Each row is a point on a tangle of strands that fork, close into loops and nearly touch. The rows are in no order.
Two points are linked if the straight distance between their rows is under 51.1. Some points are linked to none.
Gola: [  6  -2  -7  -6 -14  20  -4   8  -9  -3  12   4  17  -4   2 -26  -8   2
   2  -5  -2   7  -3  -3  -9   4  -2  10 -10   3   5  12  17  27   8   1
 -12   2  20   2  14  -9   4  -9  -5 -21]
bug: [-11   4  13  21  -5  -3  -4  10  15  -8 -35   6 -14 -11  15  -2  -9   4
 -10  -2 -17  -5  17   9  -7  13   5 -10   4  10   0 -13  -4 -16  11  12
   0  -2 -34 -12   0  10  -4  20 -15   5]
bev: [ -6 -10   3   4   8   3  -4   2   5  10   4   1  13  -1   3   7   1  -9
  -3   0  -7  -6  -8   1   6   7   4  -6   1  -9   0 -10  -7   9   5   0
  16   5  -2   8  10   6  -1  -6   5   3]
Sani: [ 11 -11   3  -6   0  18  -2  12  -9   3  12   3  19   6   5  -8  -1   1
  -1   1  -5   5  -5  -9  -6  -1   0  14  -2   5   3   8   9  15  10  -6
  -1   1  17   7  10  -7  11 -17   0 -10]
sida: [-27   2 -21  -5   6   3   6 -23  -9 -10  -3  -9 -14 -15 -17  18   1 -13
  11   2  11  -3   9  20   6  -8   8  24   8  -4   5  -6 -10  -8  -3  16
 -27  -3  -4   6   5   0   8   0 -17   3]
poda: [ -4  -1  15 -11  10  23   9   2   2  17  32  -5   5 -11  -9   6  -4  -8
   8   7   6   1 -12 -12  -3  -6  13  -9   8 -23   8 -14   8  33   2  -5
  12  -2  20  15  -4   2   4  -6   7  -3]
Sal: [-11   0   4  -7  21   9  -6   3 -11  -1 -10  -2   4 -13  16  13   2 -15
  14   1 -16  -1  -8   8   1  12  18  10  23 -25  12 -13 -11  16  13   2
  11  17  -4  19  22   9  -3 -11   8  10]
duv: [ 15  -2  13  -4 -20  13  -2  17  -5   1  -3  18  15  -3   2 -23 -15   9
 -13 -10 -22  11 -10  -4  -6  27  -6   7 -23  -8  12  -4   9  34   8  -5
  -8  -4   0  14  25  -2   9  -5  -3 -14]
Piro: [  3  -7   1 -27  11  21   8   0  -9  -3   8  -4   5   2  12  -1   5   5
   0   6  -3   7   2  -5 -20 -17   0  26  28  -5   4  15  10  12  16 -15
 -16  10  14   4   3  -6  17  -8   4  -7]
Tuzo: [ -4  18 -27  13 -12 -29  -4 -11   8   1  -1  -5  -9  18 -12  11  16   4
  -1  -8   1   6  17   6  13 -13 -10  -3  -9  16 -13   5 -20 -27 -12  -1
   7   4  -2  -6  -8  -3  -1   2 -11  15]
Sak: [ 23   0   4  14 -12  -8  -8   6  -3   9 -12   8   4  12  16  -6  -7  10
 -11   4 -14   3  10   0  -3   7  -1  -3  -4  19   7   3  -2 -21   2   0
   7  -3   5   0  -7  -2  -7  -1  -6   1]
Diguf: [ 22 -21  16  16   5   5  -3  13  -6  10 -10  -6  11  18  12  -6   6   0
  -5   2 -17  -7 -18 -11   4  29 -15 -10 -13  -9   0   2  -3 -11   2  -9
  26  -1 -11   1  -4   6   3  -5   8   8]
Kef: [ -9   2  -7  -3  -7  -7   0   4  -1 -13 -10   2 -15 -14  -4   7  -1   8
 -15   0   3  -6  24  13   4  -4  -5   5  10  21  -8   1  -6 -20 -11   7
 -29  -8 -19 -12  -3 -13  13  20 -23 -12]
koguf: [  7  -1 -16  22  -2 -21   2  -4   0  -2  -5  -3  14   9 -11  -2   4  -6
   0 -12   3   1  -9   4  16  14 -16  -8 -29   7 -20  18 -15 -13  -6   8
  24   0 -17  -4   4   1 -13  -8   5   0]
vanur: [ -7   3  -1  -5   2  23   9  -1  -8  -3  18  -3  16 -11 -15 -13 -10  -7
   2  -8   7  -2  -7  -3  -7  -3  -6  13 -20  -2  -4  10  10  31   6   6
  -9   0  15  12   8  -8  -3 -13   1 -20]
fubi: [-16   9  -9 -28  11  21  14 -14 -16  -7  13 -18  -2  -8 -23   0   8   3
   5   1  25  -7   6   9  -5 -17  -7  17  -3  -4  -6  12  10  -8   6  -7
 -42   7   5 -12  -7 -10  15 -16  -9 -11]
gasab: [-19   4  -6  13 -23  -8  -4   8  13   0  -5   6 -11 -25  -7  -9 -12  -7
  -6  -3   7  -4  -5   6  -3   6  12 -10  -8  -3   0 -14  15  12   0  23
  -3   0  -7  -6  15  10 -26  16   8   0]
biza: [ -9  14   5   0   8 -22   4  -3   8   6  13  -3   5 -11  -6  -5   1 -17
   5  -2  -1   1 -13   1  20  10   7 -24 -23 -17  -9   5  -5   5 -17  14
  33  16   0  -1  10   8 -22  -5  28  18]
fes: [-13  -6   8 -11  30  11  18 -16 -21  -2  -9  -3   2  18 -10   9  13 -10
  12   0   5  -9 -14  -9  -7 -18 -13  16   5   3 -17   9   1  16  -6  -9
  11 -14  -2   8 -12  -6  35 -13  -3  -8]
dugaf: [ 24   7  25  16 -15  -6 -17  28   5   8 -10  11  -5   2  18 -18  -8  19
  -4  -1 -19  11  -1   0 -18  -1   0  -8  -8   5  21 -17  -6 -14   2  -1
  17  -6   0  -3 -21  -7 -18   2   4  17]
Rem: [  4 -12   7 -26  25   2   8 -14 -18  -2  -2  -3  -2  27   0   2   8   1
   7   9  10   8  -1  -7 -12 -22  -9  15  22  11  -8  19   4  -2   4 -16
   2  12  15   2 -17 -11  30 -18   4  -6]
nir: [-22  -7 -15   7   9   3  -1  -1  -3 -15 -21  -1  -6 -14   9  13  -4  -7
   4   3  -6  -7   4  14  10  14   3   3  10  -5   5  -6 -11   2   6  16
  -8   6 -19   9  22  12  -4   6  -3   8]
buva: [  1  -7  -4 -28   6  16   5   0 -16 -15  -4   3  11   8  26   2   8  10
  -1  12 -12  10   2   1 -17  -6   2  30  30   8  11  24   8  -3  13 -13
 -13  11   5   1   4  -4  19   0  -4   2]
Lam: [  0  -9  19  -5  28  20  21  -6  -6   6  15  -4   9  12 -10   4   8  -9
  14   2   1 -12 -13 -17  -2 -16  -6   5   3 -19  -1  -8   6  25   0 -11
  12  -5   5  23 -12  -6  21   0  13  -5]
Zese: [ -9   9  -7   7   6 -18  -6   0   7   3 -13   4  -7  -7   8  12   9  -6
  10   5   5  -6   5   5  12   3   7 -23  12  -8  -7 -13 -13  -8   5   1
  28  13  -4  -7  10   8 -13  -1  14  24]
Pugo: [  1  18  -4  14  -8  -6   3  -6  16   9  12  -5 -11 -10 -20   4  -3  -2
   8   0  11  -7  -6  -6   9  -6  10 -20  -7  -9  -4 -17   5   5 -10   9
   8  -7   8  -3   0   5 -26  16   9  16]
rut: [ 13  -5   3 -13   6   8   2  -7   3  11  17  -1   4  20   0  -2   4   3
   1   6  17   6   1 -18  -2 -25  -7  -2   5   0   2   3  14   7  -1 -13
  -2   2  21   0 -15 -10   7 -14   6  -9]
garer: [ -7   3 -18 -22 -13   8   4 -10  -5  -9   7  -5  -9 -12   4  -2   2  15
  -1   4  20   3  18   1 -11 -16  -4   1  25   8   2  16  25  -4  13  -2
 -35   1   9 -16  -1  -8   1   3  -8 -17]
kaz: [  0  -7 -11  18   6 -13  -7   3  -2 -12 -21   1   5  11   7  13   6   0
   0   1 -12 -11   6   7  18  20 -12  -4 -11   9 -14   8 -19 -32  -3   3
   7  -4 -25  -6   9   9   5   1 -13   2]
Gibo: [ -4  13 -19   4 -12 -24  -5 -10   4   5   5  -7  -9   7 -12   6   9   6
  -2   0  13   6  17   7   1 -18  -7  -5   6  15  -7   1  -5 -21  -4   0
  -9  -2  12 -10  -4  -1  -2   6  -6   4]
lok: [ -1   1  -5 -10 -14   2  -2   8  -1 -13   0   6 -14  -7   8  -7   4  17
 -16   2   6  -4  22   5  -5  -1  -5   2  10  31  -3  15  11 -23  -3   0
 -31  -5  -6 -18  -3 -15   7  17 -22 -18]
Giv: [ 11 -21   9  17  16  -8  -7   5  -6   4 -22  -4   7  24  10   1   9   4
   4   4 -15  -6 -10  -5   8  18 -14  -8  -1  -3 -13   5  -6 -18   1  -8
  29   5 -15   3  -3   5  10  -6   1  10]
Benuv: [ -9  -2   5   3  14   2  21  -2  12   0  -3  -2 -16   0 -11   3   0 -31
   4   6   8 -25 -13  -7  19  -4   3 -10  -6 -16  -6  -4   1   6 -16  -3
  12   8 -16   2  -5  14 -18  14  23  12]
sote: [  5 -20  -5 -15  18 -11  -2  -8 -13  -3 -13   5  -2  25  12  16  10   8
   1  16  -9  16   5  -4   0   0   2  14  24  18  -2  18   0 -21   2 -16
   9  11   7   4 -13  -4  27 -12  -3   4]
Gifav: [-15  -6  -1  -1  17  10   4  -6  -6   0  -2  -6  -1  -8   2  17  -1  -7
   5   0 -11  -2  -5   3   1  -2  19  15  23 -12   8  -4 -12  16  10   2
  -4   5   1  11  11   8   4   2   4   7]
Lurep: [-11   1   5  -6   5  12   3  -9   3  14  30  -9   2 -20  -3   9  -4 -17
   7   0   0   7 -13   6   5   5  20 -15   6 -23   0 -13   3  26  -3   3
  25   5  24  14   6   2  -6  -9  11   5]
ker: [  2   6  16  11  -6 -12 -17  18  10  11 -26   2 -13  -3  24   6   5  13
  -1   4 -15   7  14   9 -11  -1   1  -6  21   5   5 -16 -12 -28  13   8
  13   3  -5  -6 -17   7  -9   8  -7  10]
Siza: [ -7   5  -4   8 -25  -2  -7   5  16   7  15   1  -2 -24  -3  -4  -9  -7
  -3  -4   5   5  -9   2   5  13  17 -19 -10 -11   2 -17   9  19  -1  19
  12  -6   8  -1  14   7 -26   4  12   1]
fek: [ -6  -1   3  -2   8  17   2 -13   2  10  20  -6   1  -5 -12   2  -3  -9
   4   1   8  -5  -5  -1   0  -9   9   0  10 -14  -6 -11   5  24   7   2
  -7   2  15  11   3   3   1  -7   2   0]
Bok: [-11  -3  14  -8  24   8  17 -12 -12  -1   4  -4  -3  14 -13  12   6 -18
  12   3   7  -8 -16  -8   1 -16  -2   5  12 -12 -10  -3  -4  20   3 -12
  19  -4   1  15  -9   1  23  -8   8  -1]
Rilek: [  6  -5 -14  20   7 -15  -4  -2   0  -6 -18   2   8  17   0  10   7  -2
   3  -6  -7  -6  -7   2  17  20 -24  -9 -22  10 -19  18 -15 -25  -9   4
  25   1 -20 -10  -4   4  -6  -4  -8  13]
Saruz: [-14  -1  -4 -21  10  14  15 -15  -4   3  18  -7  -4  -1 -24   1   4   5
   0   1  20  -6   4  -2   1 -21 -11   6   2  -7  -1   8   8   4  -1 -10
 -36   0  -1  -4  -9  -9  13  -2   0 -14]
nibik: [  8  -8   6 -22  15  17   3  -8  -9   4  12  -1  11  15   7   2   5   0
   4  12   4   9   0 -12 -13 -22  -5  14  18   3  -1  10   9  10  10 -15
   3   3  23  10 -12 -11  18 -16   4  -3]
fele: [-14   0  -9   5   2  11   9  -1   3  -4   2  -5  -6  -1 -27   6  -1  -8
   1   1   6 -19 -10   7  11   1 -10   8 -25  -3 -11   3  -4   1 -12   4
 -19  -9 -25   7  -6   2   5   6  -1  -3]
zadu: [  4   6   0  -1 -26   3 -14   8   2   1  13   8   9 -19  -2 -21 -17   2
  -1  -7   3  13  -3  -7  -8  14   8  -4 -22  -7   9  -9  16  31   1  13
 -10 -12  12  -1  15  -6 -10  -4  -5 -22]
Suvun: [ -1 -15  17 -17  22  28  17  -2 -10   2   2  -3   9  18  -6   3  11   2
   2  -2  -8 -12  -9 -16  -7 -14 -10  12  15  -6   5   0   3  20   1 -15
  -1  -2  -2  15  -7  -6  27   7   6 -11]
kisal: [-13   2 -16  -2   1   3   5 -15  -2   6  10 -10 -10 -11 -15  12  -2  -7
   7  -1  14  -2   4   5   3 -15  10   1  10  -6  -1  -8   2   7   6   3
 -20  -8   7   2   2   5   0  -1   1   3]
meve: [ 13   0   8  10   3 -22   3  -3  14   4 -10   2   0  27   2   7  11   5
  -5  -1  -9  -5   1 -16   4  -3 -19 -14   3   1  -2  -1 -15 -26  -5 -15
  22   0  -6  -1 -24   2   0  13   2  16]
seru: [-22   1   1   0   6   4   1 -11  -2   0  20 -12 -11 -15  -7  11  -4 -27
  17   2   9   8 -14   7  16   7  15 -10  -4 -13  -8  -5  -2  17   1   8
  27  11  19   9  16   8 -16 -19  10   9]
nak: [ 20  -4  -8  -9 -21   6  -5   6  -4 -18   3   9  -7  -4  13 -15   4  15
 -13  15   5   6  20   3 -11  -2   2   4  11  34   9  21  22 -20   3  -6
 -22   5   4 -19  -5 -13   4   8 -17 -14]
Zasa: [ 29 -19  13   6   6  -3  -3   9  -6   8  -6   1  14  27  17  -9   5   3
  -2   5 -15   0  -7  -6   1  14  -6   1  -3   3  10   5   2 -16   2  -9
  15  -2   7   1 -13  -4  10  -9   8   3]
litid: [  1 -16   3  -4   7  13  -4   6  -4   4   4  -4  19   3   9   4   0   0
   2   2 -13  -2  -5  -4  -7   4   9   8  14  -2   3  -6   2   6   8  -4
   7   3   8  11   9  -3  15 -10   0  -2]
lasum: [ 10  -8 -14 -11 -10   2 -10   1  -8 -14   4   5  -4   5  15   0   8   6
 -11  11  -1  10  18   6  -6  -5   2  12  12  30   1  27  20 -25   3  -6
 -14  10  16 -13   0  -9   4  -2  -9  -7]
repe: [ 11  -6   1   4  11  -9  -1  -5   1   7   0   3   4  28  -2  10  11   0
   2   2  -2  -7  -4 -10   8  -6 -15  -9   5   3  -8   0 -10  -9  -4 -13
  17  -2  -3   6 -16  -4   9  -4   5   2]
lilad: [-18  11 -21 -13 -11  10   4 -12  -5   2  11 -11 -16 -27 -23  -6   2   5
  -1  -2  19 -14  16  17   2 -13   4   9  -8   0  -2   1  13 -17  -4   2
 -51   1  -3 -16  -2  -7   6   9 -15 -14]
pobi: [  1  -1  17   6   8  -6   7   7  17   2  -4   2  -1  -5   0  -3   0 -19
  -2   3  -3 -19 -14 -13  10   6   1 -22 -14 -16   0  -7   1   8  -8  -3
  20   0 -17   1   2  15 -15  17  22  10]
Bodar: [ 14 -10  14   6 -10  -1  -9  17   2   6 -11   4   5  10  20   0  -3   9
 -14   9 -16  -1   9   1 -15   9   2   5  17  13   8  -5   3 -15   7  -4
   1  -2  -2  -2  -7  -1   9  -1  -4   3]
mog: [-11  -1  -9  12  16 -12  -9  -5  -3  -7 -21   4  -2  -1  16  16   8  -6
   9   5  -8   1   5   9   9  11   3  -2  18   0   1  -1 -21  -7   6  10
   8   8 -13  -1  15   7  -2  -1  -7  13]
dakam: [ 23  -5 -11  20  -9 -14  -8  -1  -9  -4  -4   5  12  16   1   0   1   2
 -11   1  -7   6  12   5   5   9  -7   6 -18  25  -6  16  -5 -29  -4   1
   8  -2   4  -6  -5 -10  -5  -2 -12   3]
fugi: [ 28   6  28  -4  -3 -15  -6  20  18  10 -10   6  -4  13  10 -11  -2  23
  -4  -6  -7  10   1 -12 -21 -12 -11  -9  -1   1  20 -19 -16 -16 -11 -17
  21  -4  -5  -5 -40   1 -16  12   5  19]
Roni: [  0  -2   2  14  -6   5   4  11  16  -3   2   5   6   0 -11  -5  -6  -2
 -10  -1   0 -13  -5  -5   5   7  -1  -2 -19  -8   2  -7   2  16  -2   1
  -5 -12 -16   6   5   7  -8   9   7  -8]
dupop: [-16   8  -5  13  13 -23  -6   2  10  -1 -31   3 -13  -8  18  11  10  -7
   8   7  -4  -9   9   6  11  11   1 -20  12  -1  -5   0 -20 -20   0   5
  14  11 -15 -11   5   9 -10   7   0  19]
zap: [  1 -20  -8  14  23  -3 -11   1 -16  -7 -33  -4   8  11  20  10   6   7
   7   1 -18   2  -3   7   6  27  -1   3   2   4  -4  16 -18 -18  10   6
  18   8 -12  -2  14   7   4 -14 -11  10]
gefub: [ -9   3  18  15   0  -9 -12  14  10   4 -33   1 -12 -10  31   2  -1   6
  -2   8 -15   7  10  11 -15  15   7  -3  19   2   5 -16 -13 -23  15   3
  11   7 -20  -8   1  13  -1  12 -14   9]
ful: [ 16  22   1   3 -25 -15 -10   9   9   3  20  -8  13 -20 -11 -20 -18   9
   3 -16   3  20  -5  -3   1   5  14 -11 -29  -2  11 -11  -1  24 -18  12
   9 -13  10  -8   6  -2 -26   5   4  -4]
Ruge: [ -7 -13   9 -19  26   7   9 -18 -20  -7 -15   1   0  25  -1  11  12  -1
  10   5  -5  -1  -3  -4  -7 -13  -6  22  24   1  -9   9  -6   1  -3  -8
   4   2   3   7  -3  -6  30 -10  -2   0]
fiv: [ 22   6  -3  17 -15 -21   1  -2   3   1   5  -6  20   5   1  -8  -3   0
  -7 -17   0  13 -13  -1  12  15  -9  -4 -38   0  -6  10 -14  -1 -11  15
  21  -1  -7   0   6  -2 -20  -5  13   1]
gezi: [ 29  -3  21   7 -19   7 -14  28   4   3  -7  18   6   9  20 -24 -19  12
  -7   2 -15   3   1  -8 -11  14   2   3  -8   9  25  -6  13  -1   4 -14
  -8  -9   7  -4 -10 -10  -3   2  -1  -1]
Rifon: [-17   0  -7   9  -3  -7  -1  -8  -4  -2  10  -5  -9 -16  -3   8  -5 -19
   5   0  12   3  -7  10  14   4  21  -4  -4 -13  -4  -7   1  10   6  18
  14   6   8   8  20   8 -23  -5  11  11]
zupu: [ 23  16   5  11 -17 -20  -4   3  12  -4  14  -5  20  -8  -1 -14 -11   3
  -2 -16   2  13 -13  -5  13  11   0  -9 -28  -5   8  -3  -8  17 -17   7
  18 -12   0   2   7  -3 -21  -2   4  -7]
Tokag: [ 22   9  12 -10 -26   3 -11  15   3  -3   3  19  16 -16   6 -24 -25   8
  -4 -10  -7  12  -6  -7   1  18   3   0 -23 -10  15  -8  16  39   3  -5
 -14 -12  11   2  17  -3  -3  -4  -5 -19]
vete: [ 20  21  -1   0 -26  -6 -15   8   3   3  18   6  11 -19  -3 -26 -25  10
   5 -20   9  18   5  -6  -2   2  13  -8 -24  -4  14  -9  11  28  -6   5
  -9 -22  14 -12  11  -5 -19   4  -4 -15]
Futu: [ -9  15 -15 -15  -1  18   2 -12 -11  -3  24 -18   4 -15 -18 -12   2   0
  12  -2  18  -1   6   3  -8 -16   0   9  -7   0  -4  12  16  -1  12   1
 -40   4  19  -8   4  -7  -1 -11  -4 -16]
Rodu: [ 30   6  27  10 -12  -8 -10  21   9   9 -16   7 -12  16  20 -11   2  24
  -8   1 -17  11   4   0 -21  -3  -3  -4   0  13  20  -8 -15 -25   0 -13
  19  -2   4  -7 -35  -3 -13  14  -5  21]
retu: [-11   1   4  21 -33  -3  -7   8  14  -5 -18  16  -8 -21  -5 -12 -15   0
  -9   0  -5  -1  -3   1  -8  12   4 -18 -16  -1   3 -16   8  15   4  17
  -8  -2 -22   0   6  11 -12  21  -1  -4]
las: [  9 -18  -2 -14  12   4  -9   3 -21  -8  -7   1   9  17  22   7   8   4
   5  13 -14  11   1   1 -13   0   8  26  26  14   3  27   6 -15   8 -10
   4   9   7   6   0  -1  21 -17  -1   5]
semu: [ -5  -8   3   8  11   4   4  -3   0   0   0  -4  12   1  -5  -2  -3 -12
   0  -6  -2  -2 -17  -1   9  13  -5  -5 -19  -6 -13   1  -4  13  -1   9
  24   7  -9  10  12   7  -4  -9  15  -5]
bigop: [-10   3  -6 -10  -4   6  12 -12   3   0  10  -3 -13  -5 -15   6   0  15
  -9   0  16  -9  15  -2   4 -14  -9  -1   9   3  -3  -1  11  -3  -2  -5
 -44  -9   2  -9 -13  -6   4  13  -6 -14]
lutov: [-13   6 -11 -10  -3 -11   3 -11   0  -2  -1   0 -21  -4 -17  12   2   4
 -11   1  12  -2  16  14   7 -14  -6   0  12   9  -6   4  -5 -27 -15   1
 -25  -6 -11  -4  -9  -3   9  11 -22  -9]
nuv: [ 19   7  24  10 -19   0 -27  31   0   7   0  17   3  -5  17 -26 -22  18
   4  -6 -11  15   3  -4 -26   3   1  -4  -9   4  24 -20   6  -1   1  -9
   2 -12   4  -3 -11  -5  -9   1  -1   3]
Busik: [ 15  10   9   3  10 -24  11  -7  20   7  -3  -2   0  22  -3   1  14   5
   2  -4   2  -5 -11 -19   9 -13 -17 -14  -2 -12  -2  -8 -17 -12 -21 -16
  23   1  -8   1 -23   6  -4  14  12  17]
surel: [-21   8  -9  11   5 -17  -3 -10   1   1  -1  -4 -13  -5   1  13   4 -22
  13   4  11  -6   4   9  13   5  17 -13   9  -7  -4 -15  -6   2   4   8
  19  15   6  -1  16  14 -14 -12  11  21]
Luvi: [ -7   1  -9   3  -7  -6  -5  -4   2   0 -14  -1  -9  -4   8  17  -1   2
  -7   6  -6   3  14   6  -1  -9   6   3  28   6   1  -9  -5  -6   9   0
  -6  -2   1  -4  -4   0   7   5  -8   2]
nibo: [-12   2   4   4  18  19  20  -5 -12 -10   4  -2   7  -1 -18  -3   1 -20
   6 -13   6  -8 -28  -1  -6  11  -5  13 -31 -10 -15   7  -1  25  -7  12
  15  -4  -6  15   6  -3   6  -8   6 -13]
Kogon: [  0  -6 -17 -17   0  12  -1  -5 -17 -25   4  -4   0   1   3  -3   9   4
   1  11  13   9  10  11  -9 -12  -6  18  14  26  -7  30  15 -21   5  -3
 -27  13   5 -13   5 -14  14  -6 -18 -11]
kuvof: [-10   2 -17 -14 -12  16   2  -4  -9  -3  10  -7   3 -11   1  -4   0   7
   9  -1  16  -1   4   7  -7  -8   1  13   7  10  -1  16  14   5   9   0
 -32   5   9  -2  11  -8   7  -5 -11 -13]
Val: [ 24  10   5  -1  -5 -10  -3   4  14  10  11   5   8  11   3  -3   0  13
  -3  -6   0   5  -3 -10  -1 -14  -6 -13  -5  -2   7 -10 -11  -2 -12  -6
  11 -11  12   2 -17  -3 -10   9   4   7]
Libu: [-13  -5   8  -3  19  13  11  -9 -14  -6   3  -8   8  -1 -11  -1   2 -15
   3  -4   4   4 -16   3  -3  13  -2   7 -18  -8 -18   5  -6  27   4  11
  24   1   6  18  13   0   3 -20   7  -6]
Lari: [ 20   5   8  -7   6  -1   2  -2   7  13  18  -1  14  13  -4  -6   0   2
  -1   2   6   1  -1 -20   1 -17  -4  -9  -2  -4   7  -8   3   9  -6 -12
   3  -7  11   1 -16  -5   3   1   8  -4]
Sunet: [ -2   8 -12   0 -19  -7  -4  -6   9  10  -1   0  -7  -4  -7  10  -4   9
  -3   2   5   1  16   3  -9 -17   3   1  18  14  -6  -3   1 -12   2   7
 -18  -6   8 -11   0   1   1   8  -7  -3]
fege: [ -8   4  -5   8   5  -3  10  -5  16   0   3  -5 -10   8 -22  12   7 -16
   0   0   9 -17  -6   1  16  -9  -1  -9  -7  -9  -8  -5 -11   7  -7  -4
   3   3 -11   3  -9   9  -2  11  16   8]
Moma: [ -2   0  11  22 -20  -4 -10  16  15  -1 -17   5  -8 -15   9  -7 -13   6
 -10  -3  -8  -1   5   3 -11  15   3 -10  -4   0   4 -17   3   1   6  13
   1  -7 -25  -9   3   9 -10  15  -6   3]
zak: [  5   5  -4   5   6  -9   9 -15   5   3  10  -6   1  16 -15   8   9  -6
  10  -5   5  -2  -6  -4   9 -14 -10  -5 -11   1 -12   2  -8  -5  -7  -7
  11  -2   0   2 -13   3   4   0   9   3]
zovik: [-18  -9 -11  -1   8   4   6  -7  -6  -9 -13   4  -9 -10   7   9  -4  -6
   5   4 -13  -8   2  13  -2   0  16  15  22  -8  12  -6 -15   6   8  12
 -21  -3 -15  10  21   6  -1  14  -8  -1]
Pevos: [ -4   9 -21 -19  -4   9  -3 -13 -12 -16   8 -11 -18  -6  -3   4  11   6
  -4   4  22   9  14  14  -2 -16  -8  11  18  18  -5  19  18 -20   4  -6
 -38   9   9 -17   0 -12   4  -8 -17 -18]
Zikun: [  1   1  24   8   2  -2   0  23  19   6  -8   4   6  -6  15 -11  -6  -4
 -10  -3 -11 -11 -15  -4   7  25  -4 -20 -16 -19   6  -9   3   5  -1  -3
  23   5 -16   2  12  13 -12   4  19   8]
Zaki: [  6 -10  -5  -7   6 -17  -3 -10  -4   2  -6   1  -5  35   3  11  12   0
  -2   6   3   6  11  -4   4  -9  -7   1  13  15  -3  11  -9 -23  -3 -15
  10   4  11  -2 -13  -6  17  -7  -2   2]
sazom: [-29   5 -18 -16   1   5  11 -17 -10  -3   7 -11 -17 -21 -27   9   3  -3
   7  -1  17  -4  15  21   2 -12  10  17   2  -2   2   0   2 -12   0   4
 -45   1  -1  -7   2  -5   8  -1 -11   1]
runil: [ 10  -5  14   7  -5   2   5  16  12  -2   3   7  16  -5   5 -15 -10  -2
 -12  -8 -10  -4 -17  -8   8  20  -6 -11 -21 -12   4  -3  -1  23  -3   2
  13  -3 -17   2   9  10  -9   3  13   0]
malov: [-26  10 -13 -12   3  -9  12 -20   2  -2  -3  -5 -35 -15 -20  15   0   3
  -6  -7  23   1  21  15   4 -10   5   4  13   0   2  -4   1 -20  -7   1
 -37  -4  -2 -13  -8  -2   6   5 -13  -3]
rab: [ -7   9  -3   3  -8 -17 -18   6   7   9 -19   7 -18  -9  22  16  -4  13
  -2   5  -6  12  20  10 -14 -13  12   1  28  11   2 -14  -8 -17   9   5
   5   2   8  -7  -8   5  -7   8  -8   4]
Neton: [ -7  14 -16 -16 -16  13   3  -7   5   0  11   0 -10 -11 -18  -6   2  14
  -1  -4  18 -16  15  -2  -2 -12  -4  -1  -8   6  -3  10  19  -8  -7   3
 -48  -9  -5 -16  -5  -9   0  10 -12 -21]
tuti: [  0 -18  10 -23  27  18  11  -2 -13   1  -9   0   6  24  11  13  13   6
   6   4 -13  -2  -5 -11 -13  -7  -2  16  30  -9   7   8   1   4   4 -22
   0   6   1  14  -3  -2  26   1   8  -4]
kar: [-27   1 -18  -6   7  -3  10 -19 -10 -21  -7   3 -12 -15  -5  15   0  -2
   4  -1  -4  -5  13  11   4  -5   9  18  22  -6  11  -3 -17  -7  -2  16
 -33   1 -11   1   8   5   8   9 -18   3]
gon: [ -9  -2  -1   1  -8  15   7   3  -1  -4  15   2  11  -6 -14 -19 -10  -6
  -8 -13   3   3 -11   0   0  12  -2   8 -36  -5  -3   4   9  37   7  13
  -3  -5   1  17  19   0   2 -11   2 -22]
Dila: [ -1  18   3   6 -13  -4   1  11  18   5  17   3   2 -18  -9  -5 -11  -5
   1  -9  12   3 -14  -6   1  -1  13 -22 -12 -11   0 -17   9  19 -15  16
  14  -7  -2  -1   4  10 -32  16  11  10]
lovat: [  6  -9   1   7  -6  11   0  10   5  -3  -3   7  10   5   6   3   1   6
 -11   6 -15 -10   3  -5  -2   3   2   7  11   6   0  -2   4   1   8  -3
 -10  -3  -5   3   4   1  12   5  -4  -4]
guzof: [  5 -10 -13  17   1  -2 -10   0 -13  -8  -7   1   5  15  -2   8   6   2
  -6  -4  -8  -2   8   8   9  17  -9   7 -16  24 -21  16 -12 -25 -13   3
   1  -6 -17  -5   3  -7   1 -10 -19  -3]
Tagip: [ -8  12   1   8   1 -15  -2   2   7   8   4   2   0  -5   5   2   7 -13
   7   3   2  -2  -9  -4  13   4   3 -30  -4 -16  -7 -10  -7   0  -7   2
  40  15   1  -2   4  14 -22   2  16  25]
Tof: [ 26  -6  14   6 -18  12  -6  24  -2   2  -5  17  20   9   7 -29 -19  11
 -14   1 -16   2   3  -8  -3  18  -8   8 -12   2  19   1  12  15   8 -13
  -9  -8   0   6   5  -3   7  -4   0 -10]
sov: [ 34  -1  10   2   1  -8 -13  11   3  15   7   3   5  21  13  -4   5   7
  -4   0  -7   5  -5  -6  -5  -4  -1  -6  -2   6  14  -7  -3 -13  -5 -11
  22   0  17   4 -19  -4  -1   0   8  11]
veti: [ -7  -1   7   0  14 -12  16  -7   6  -3  10  -2   4 -17  -1  -9  -2 -23
   1 -10   2   6 -21  -6  19  14  -2 -13 -37 -16 -11  13  -5  17 -16  13
  37   9  -5   1   8   8 -16 -12  27   3]
nozu: [-13   5 -11   1  -8   3   1  -9   2  10  15  -7 -20 -20 -21   3  -3   1
   5  -3  21  -4   6   4  -4  -9  22   0   6  -6  -4 -13  16   8   5   9
 -35 -13  22  -6   3   2 -12   5  -2   4]

A tip is a point with one link. Name the tips that can be reached along the links from each point below, in the order of the rows.
lok | Sal, veti, nozu
kaz | fugi, nibo, gon
Lam | Giv, Roni, Busik
Luvi | Tuzo, Pugo

A piece is all that can be reached along the links. How many separate loops has the piece of each point below (a circle has one, a figure eight two, a Y none), and how many tips (points with one link)?
guzof | loops 0, tips 3
nak | loops 1, tips 3
Lari | loops 1, tips 3
Tuzo | loops 0, tips 2

How many points has the smallest loop of links through each point below? Write none if it is on no loop.
Saruz | 17
fes | 6
rut | none
ful | none

Name the points in between on the shortest way along the links from the first point to the second, in order.
lovat / zadu | Bodar Sak dakam guzof kaz Rilek koguf fiv zupu ful vete
kisal / fubi | fek poda Lurep seru Rifon surel Zese dupop mog nir zovik kar sida sazom lilad Neton bigop Saruz
Pevos / Sal | Kogon lasum nak lok Kef lutov malov sazom sida kar zovik Gifav
sov / zak | Val Lari rut nibik Piro buva las sote Zaki repe
